Each row is a point on a landscape with many valleys, with its height.
From any point a ball rolls to the lowest of the 2 points nearest to it. It stops when none of these is lower. Distance is the straight distance between rows; heights are no part of it.
<348>: [ -1 -10 -16  29  14  -2  -3 -28 -18 -32  15 -14   3 -14  21  15 -16  13
  -3   1 -10   6  20  35]  (h 444)
<38>: [ 13 -26 -15 -21  -3  -5  11  -5  12   8 -40 -17   5  -3 -15   7  14   7
   4   9 -23   5 -10  -2]  (h 292)
<416>: [ -7   3   1 -16 -22  -7  15  12 -16  16   6   3   4   9   4 -21  -2   5
 -15   7  30 -18   4   2]  (h 347)
<875>: [ 13  16 -29   0  -6  -6   3 -26   6  -6 -26 -22 -12  26   9   3   4  13
   7   9  -5  -4   9   5]  (h 450)
<99>: [  2  -3  33   2   6   4 -44  13 -16   5 -11   4 -11   8  -7 -11  10  -3
  -5  28  20   4  -2   6]  (h 528)
<188>: [ -3  21  12  15   6   6  -1 -27  31  -6  10   9   1  -7 -10  10 -17   0
 -15 -33 -17   7 -28 -38]  (h 278)
<724>: [  1  46  11  28  17   5   1  -4  11  -2  26  13  -8  -3   7  -3 -27 -16
  -9 -17 -16   3 -12 -22]  (h 344)
<778>: [  0   1  -7  24  24  25   4   3   7  -8  17  16  -2   0  12  12  22  -4
   5 -14 -10 -12 -17  12]  (h 239)
<361>: [-22   0   8   1   0  27   1  37   5  31 -17  -3   5 -29  -3 -42 -24  -2
 -12   9  18 -18   3   4]  (h 572)
<984>: [ -8  -5   5  -5  15  -4   0 -20  23 -15  34  -3   5   5  -1  32  -1 -19
  -4 -37  10   0 -23  -1]  (h 767)
<617>: [ 13  41 -11   2  21 -15  18  10   6   6  -1 -20  11  25  -4  -6  10  -7
   7   8   0   7  -2 -14]  (h 279)
<434>: [ -3 -10  -6   5   2   5  16 -17 -15 -22   2  -4   6   0  19  -4   5  -3
 -14  -2   2  -4   4  35]  (h 382)
<9>: [  1  19  -6  20  -9 -33  24  10  -6  23  -6 -13  11  20  13  12  13   4
   6  11   2   0   5   7]  (h 225)
<492>: [  6   7   4 -39   8  -9  17  22  24  -9 -21  -3  -4 -11   3   4 -10   8
  14  13  11  17 -19  11]  (h 412)
<734>: [ -8 -30 -13  -2 -45  10 -14  25  -3  17   9   7  18 -10  11   5 -11 -13
 -18  10  20  -1  17  13]  (h 282)
<973>: [ 12  48  -8  15  29  -5  -4 -15  13  -2   2  -2  22  29   3   8   2 -29
   8  11  -3   8 -18 -19]  (h 317)
<268>: [  1  -9   0   2  -6 -16  13  -6  10  20 -22  -7  -4   4  -2  26  29  14
  22  -5 -20  10 -15 -12]  (h 350)
<81>: [ -4  -4   2 -10   4   1 -11 -35  12 -41  -9   0 -16 -14  27  33 -12  17
  -2  -1   5  15 -12   0]  (h 554)
<664>: [ 12 -30   4  -9 -33  16  18  16 -15 -28 -21  -2 -16 -22  -2   0  10  -1
   8 -12  -8  16   6   2]  (h 546)
<98>: [  6  28  -2  23   4  12 -16  -4  -2  17 -26  15  17   7  16 -20   8 -22
 -14  23 -15 -23   1  20]  (h 240)
<233>: [ -9 -14  -2  -9  15  -4   2   9  -7   3  42 -10  27  -6   4  19 -18   9
  -7  -7  -1   9  10   6]  (h 702)
<570>: [ -8   9  15   1  19  -3 -14   6   8 -25   6 -20   2   6 -24  11  28  -6
 -11 -27 -16   2   0 -23]  (h 291)
<376>: [-10  27 -15 -48  33  20  13  19   3   4 -28 -15   7  20 -17   0  -9   4
  20  14  -2 -11  -8  -8]  (h 598)
<479>: [ -2  14  10  -8   4   1  -2  16  26 -22  32   9 -24  -9 -10  34 -11   2
  -5 -24  -2  -1 -11  11]  (h 749)
<64>: [ 23   7  -8 -12   6 -13 -16  30  21 -13  15  14 -16  -2   8  -5  21   7
 -18  -6   5   6 -12   9]  (h 293)
<46>: [  8  -8 -32  -8 -29  -9  11  -7   1  -7   8  18  14  -7   9  17  -5   3
  -2  -1  -7 -14  10   1]  (h 474)
<400>: [ -3  10  13 -11  26  -9   8  23  18 -12  -4  -8   7   3 -15   4  42  21
   1 -17 -14  23   1 -22]  (h 340)
<19>: [  9   1 -25 -28 -10 -15   0  -7  24 -30  26  20  -4 -13  22  16 -15  11
   3  -9  -8   7   5   1]  (h 432)
<916>: [  7   9  26  -4  10  -2  22  14   8  15  -4  -5  -7 -15   5   4 -14   4
   5   2   2  23 -14  -8]  (h 370)
<830>: [  0  22   9  43  -4 -24  -5   8   3  19  13   5  -7   1  -1  10   8  19
   5   8  -3  12   0   7]  (h 142)
<263>: [ 13 -10 -11 -11 -31   7  19 -15  -6 -26 -12  20 -24 -28  -3   5  -9   0
   2 -11  -8  -3  -3   4]  (h 511)
<456>: [-18 -25  -9  10 -29  -7 -27  23  -3  20   3  -5  14 -19   4 -23   3  -7
 -10  13  14 -18  24  33]  (h 325)
<920>: [  1 -18  -1  19  -8   9  29   8 -20  19  -6   4   2 -17  14 -13   3  13
  17   8   2   8  12   8]  (h 658)
<91>: [  3  -3   6  16  10  -1 -24  -9 -31   9  -6 -17  -8  17 -31 -35   5 -18
  15  -6  -5   0  21 -10]  (h 594)
<32>: [  3 -15  -7  17 -19   5  -9  20   4  34   6  10   8  17 -20   5   1  -5
  -7   3 -23  -8  11 -14]  (h 84)
<842>: [ -5  10   5 -27  28   9   2  -2  -8  12 -29   3  11  16 -33 -26  -1  -7
  25  19 -17  -8   6 -17]  (h 588)
<1005>: [ -3  -3  -8  25   2  15  -4  15   2  23  11  20  14  16  -1  26  10  -2
  -3  -5 -22 -20  -7   9]  (h 157)
<896>: [  0  -7 -15  -9  10  -3 -21  16  11  26 -42  -3  20   0 -11   3  13  -1
  -1  21 -27 -13   1  12]  (h 238)
<562>: [ -1   6   6  -5  18   8 -29  -6  -1  13 -48 -11  22   5   3 -18   0 -18
 -16  36 -25 -13   9  16]  (h 194)
<597>: [ 12 -13  -7 -43 -26   2   1  -4 -12 -18   5 -11   7  -3 -10   8 -10 -22
  12 -13  36 -29  -4  18]  (h 241)
<371>: [ -9  -5   2 -30   0  -3   2  21   0  43  17  -4  23  18  -8 -27  -1  -4
   1  14  30 -22   4 -19]  (h 375)
<366>: [-16 -17  21  11  -3 -20   7  -7   2  17 -25 -14   7   1  -5   5  31  14
  15  -6   0  28   2 -34]  (h 397)
<513>: [-13   7 -13 -16   5  10  21  37  -6 -14   8  -6 -18 -14  -6  19  -1   2
  18  -9  12 -11   5  31]  (h 237)
<291>: [ -6   5  11  -6   0  21   0  35  11  25 -22 -16   4 -16 -11   0 -17 -21
 -18  12  -9 -14 -15   9]  (h 587)
<62>: [  8  -9 -11  -8  -1 -10 -18  -9  -4   6 -30  -5  -8  -7 -10 -44   5   3
  -8  -3   0 -15  -8  19]  (h 630)
<584>: [ 15  21   4 -10  -6  -5   3 -25  18 -31  11  -9 -11  -3  -6  -1 -11  -8
 -19 -33  -4   5 -10 -34]  (h 172)
<819>: [ 23 -19  20  17   4  -9 -10 -27   6   2   5 -12   1  -3  11  -2  12  -8
 -11 -15   3  13 -26 -10]  (h 541)
<359>: [  8 -18  -5 -12  14   2  17 -33   4   1  31  23  20  -1   5  15   2  -4
  14 -24  14   2 -17 -17]  (h 787)
<214>: [  3 -13  13 -10   0   6   1  -1  12  -7  18  -1  -9  -3  -7  24  25 -29
   6 -32  26 -13 -24   0]  (h 782)
<24>: [  3  17  -7 -29  -2  -2  13  -8  10  13 -15  -4   0  -5 -17  -7  20  -1
   1  -5  32 -44 -16  23]  (h 348)
<43>: [ -7  14 -31  15  16  15   9 -17  11 -17  25  19  -6   6  20  23  -7  16
   8   3  -1  -7  -2  18]  (h 320)
<643>: [ -6  35  -7   9  17  22  19 -14  25   5  15   1   9  17   9  32 -19   9
  16  -2   0  -6  -9   2]  (h 372)
<995>: [-18 -18  -8  15 -27   9 -10  24 -17  30  20  18 -10  14 -17 -10  -3   7
   8   8  -4 -19  26  -8]  (h 158)
<195>: [ -8 -18   8  17 -19  20  -1  25 -17 -24  -7 -11 -22  -9  -1  -1  20  -2
 -17 -11 -13  -1  29   1]  (h 575)
<127>: [-22 -25  21  16 -15 -22  -5 -10   5  14   2 -13  20   5 -21 -13  20  21
  -5 -15 -13  30  15 -46]  (h 434)
<280>: [  2  14  -7  -6  -2   0 -12 -31 -14 -20 -36  -5 -14  37   9  -5  -3   0
  -3  19 -13  -4  24  15]  (h 477)
<518>: [ 23  14   2  16   3  -2  -3 -39  -3  -1 -12  -5 -10   7   5   1 -14 -14
   5   4  -3  -3 -31 -11]  (h 494)
<607>: [ -9 -13   3   1   6  35 -21  41   7  31  -9   8  14 -16  14 -31 -12  -3
 -28  32  -4   5   9  -3]  (h 558)
<826>: [  0 -28 -18   4 -58   6 -10  18  -9  17  27   8  -4  -4  -8 -21  -6  -3
  -7   6  13  -9  21 -13]  (h 227)
<928>: [-20 -24 -13   8 -25   3  23  21 -16   3  13   3   5  -3  29 -17  21   9
   6  12  -8  16  29  -4]  (h 645)
<942>: [-25 -24  21  14 -24  -2 -15   5 -35 -14   1   9 -17   5 -10  -7  17  18
   8  -7  -3  12  36  -1]  (h 601)
<525>: [-38 -34  20  24 -12  12   0  18 -15  -5  24   3   3  -8   6  -6   2  16
  -1   2  -5  26  33  -5]  (h 625)
<624>: [ -4  30  18  24 -11  15  -3  10 -18  29 -23  11   8  10  12   2  -1 -25
  -8  37   4 -11   8   2]  (h 275)
<708>: [  9 -13  23  -8   4   3 -35  16   0  26 -22  13   8   7   8 -24  -1  -4
 -18  24   5   8   7 -18]  (h 543)
<463>: [ -1   1 -13  -5   1 -12   9 -31  16 -12 -22 -13 -17  20 -13  16  15  25
  25  -7   1  17   1  -7]  (h 409)
<907>: [ -8  -9 -21 -29  -8   2  31   3  -8 -18 -10 -24   0   5 -21  13 -11  -2
  19 -10  20  -8  -2  22]  (h 132)
<444>: [ 10 -13   8 -10   9   3   0 -11 -16   7 -17   0  -3  17 -28 -21  -2   1
  20   0 -13  -4  10 -38]  (h 576)
<460>: [ -2  -2 -16   0  24 -26  13  13  10  -3  27 -17  22  -9   8  -8 -12   6
  -8 -10 -25  17  14   1]  (h 686)
<646>: [-12  59   1  23  21   6   6   1   9   7  17   9  -5  11   3  31 -24   2
   8   9 -19   6   4 -10]  (h 381)
<16>: [ 37 -11 -15 -19  -9 -14  -7  -4  17 -30  17  22 -18 -12  16 -11  13   8
 -10  -9  -2   0 -17  -4]  (h 364)
<611>: [  7  14  30 -15  13  -3 -19  -5 -16 -17 -19  -1 -14  20  13  -5   2   6
 -15  18   7  -1   9  16]  (h 504)
<833>: [  0   3  10 -23  -8  -4   2  -9 -13   7   2   0  -5  -9   0 -15   1  -7
  -3   0  49 -23  -9  24]  (h 311)
<980>: [ 24  32  16  -1  22   5 -19  -4 -12   6   4   6  20  10  -1  -5 -17 -30
   3  15  11  19 -13  -8]  (h 355)
<484>: [  1   3  15  -5 -38   2  25 -16  -5 -19  13  20 -34 -25  10   5 -14  20
  -2 -13   5  -3   0 -24]  (h 547)
<551>: [  4 -36   9   8 -15 -15   8  -7   3  -6   8 -16   8 -14   0  -3   3  -7
 -13 -24   6  32  -8 -15]  (h 586)
<360>: [-17 -19  -2 -13 -11 -30   3 -45  10 -22   7  -9  24  -6  -6  43   0  14
  12 -18   3  19  -6  -9]  (h 564)
<92>: [  2  19   3   6  23  11 -13 -40 -15 -18   4   5 -18  15  10   5 -30   6
   1   6  -4  -6  -4 -18]  (h 527)
<831>: [  0  24  10  10  -3   2   4   3 -24  36 -16  -5   9   3  11 -35  -8 -11
  -7  30  30 -10  -5   1]  (h 307)
<157>: [ 10  16 -19 -14  15  21  17   5  18  -7 -16   1 -15  -9   5  -7 -16   8
  11   8  14  -9 -22  10]  (h 446)
<998>: [ -1 -25   1  19 -20  -4 -27  -6 -20  28 -24 -14 -12  14 -12 -41  18 -11
  -7   5   6  -1  13  11]  (h 613)
<256>: [-16 -23   2   2 -11 -24   9 -20  13 -15  12  -1  29 -24 -19  13  11  -8
  -5 -33  -7  15 -12 -26]  (h 612)
<732>: [ 15  21   9  24  -3 -18 -20  24  12   6  12  18 -22  -4   7  -2  12  -8
 -14   9   2  11  -8   7]  (h 226)
<632>: [-18 -21  36  10  -2   2  -5  10   4   0  31   1   8 -28   5  40 -20   3
 -13  -5   0   5  -1   9]  (h 720)
<594>: [ 19 -27 -12  -6  -4 -18  -3   4 -17 -14  -3   2 -14 -18  -7 -41   8   4
 -11  -7  -9   4   9  15]  (h 647)
<579>: [  0  13  12 -10  21  -1  21  27  13  17  -1  -3   8  12   3   2  23  -6
  14  -4   8  16 -18 -20]  (h 324)
<432>: [ -7 -24  -6   3   1 -18  -7 -35  -4 -39   6  -6   3 -14   3  31 -18   9
   9   1   3  19  -2  16]  (h 505)
<772>: [ -4  -2  18  -2  -4   7  -5   5   3 -13  23  23 -24 -25  13  42 -28   9
   8   4  -7  -3  -5  14]  (h 735)
<96>: [ 10  10  -5  17  11  -8   6  14 -20 -10  15  -5 -11  -2   4 -27  -2   9
  -6  -6 -25   7  22   7]  (h 667)
<547>: [  3  -5  -3 -18  15  12  -3 -29 -26  -9   5  24  -8  16 -14  -7 -12   9
  19  -2  -8 -12  11 -12]  (h 555)
<526>: [ -7  -8 -11  12  31  19   4  -5  -6   4  10   8  11   3  10  -6  -9 -14
   4  -3  14 -23 -17  39]  (h 315)
<166>: [ 13  33 -39  10  13   3  -5  -9  10  -8 -10  -7 -13  11   4 -16 -14   6
   2  15  11 -15   2  24]  (h 476)

Two balls start at each pair of points below. Name the first point that both come to, or write never.
<348> and <460> => never
<46> and <928> => never
<166> and <62> => never

Where does a ball stop that starts at each point below?
<594> => <518>
<361> => <562>
<291> => <562>
<127> => <562>
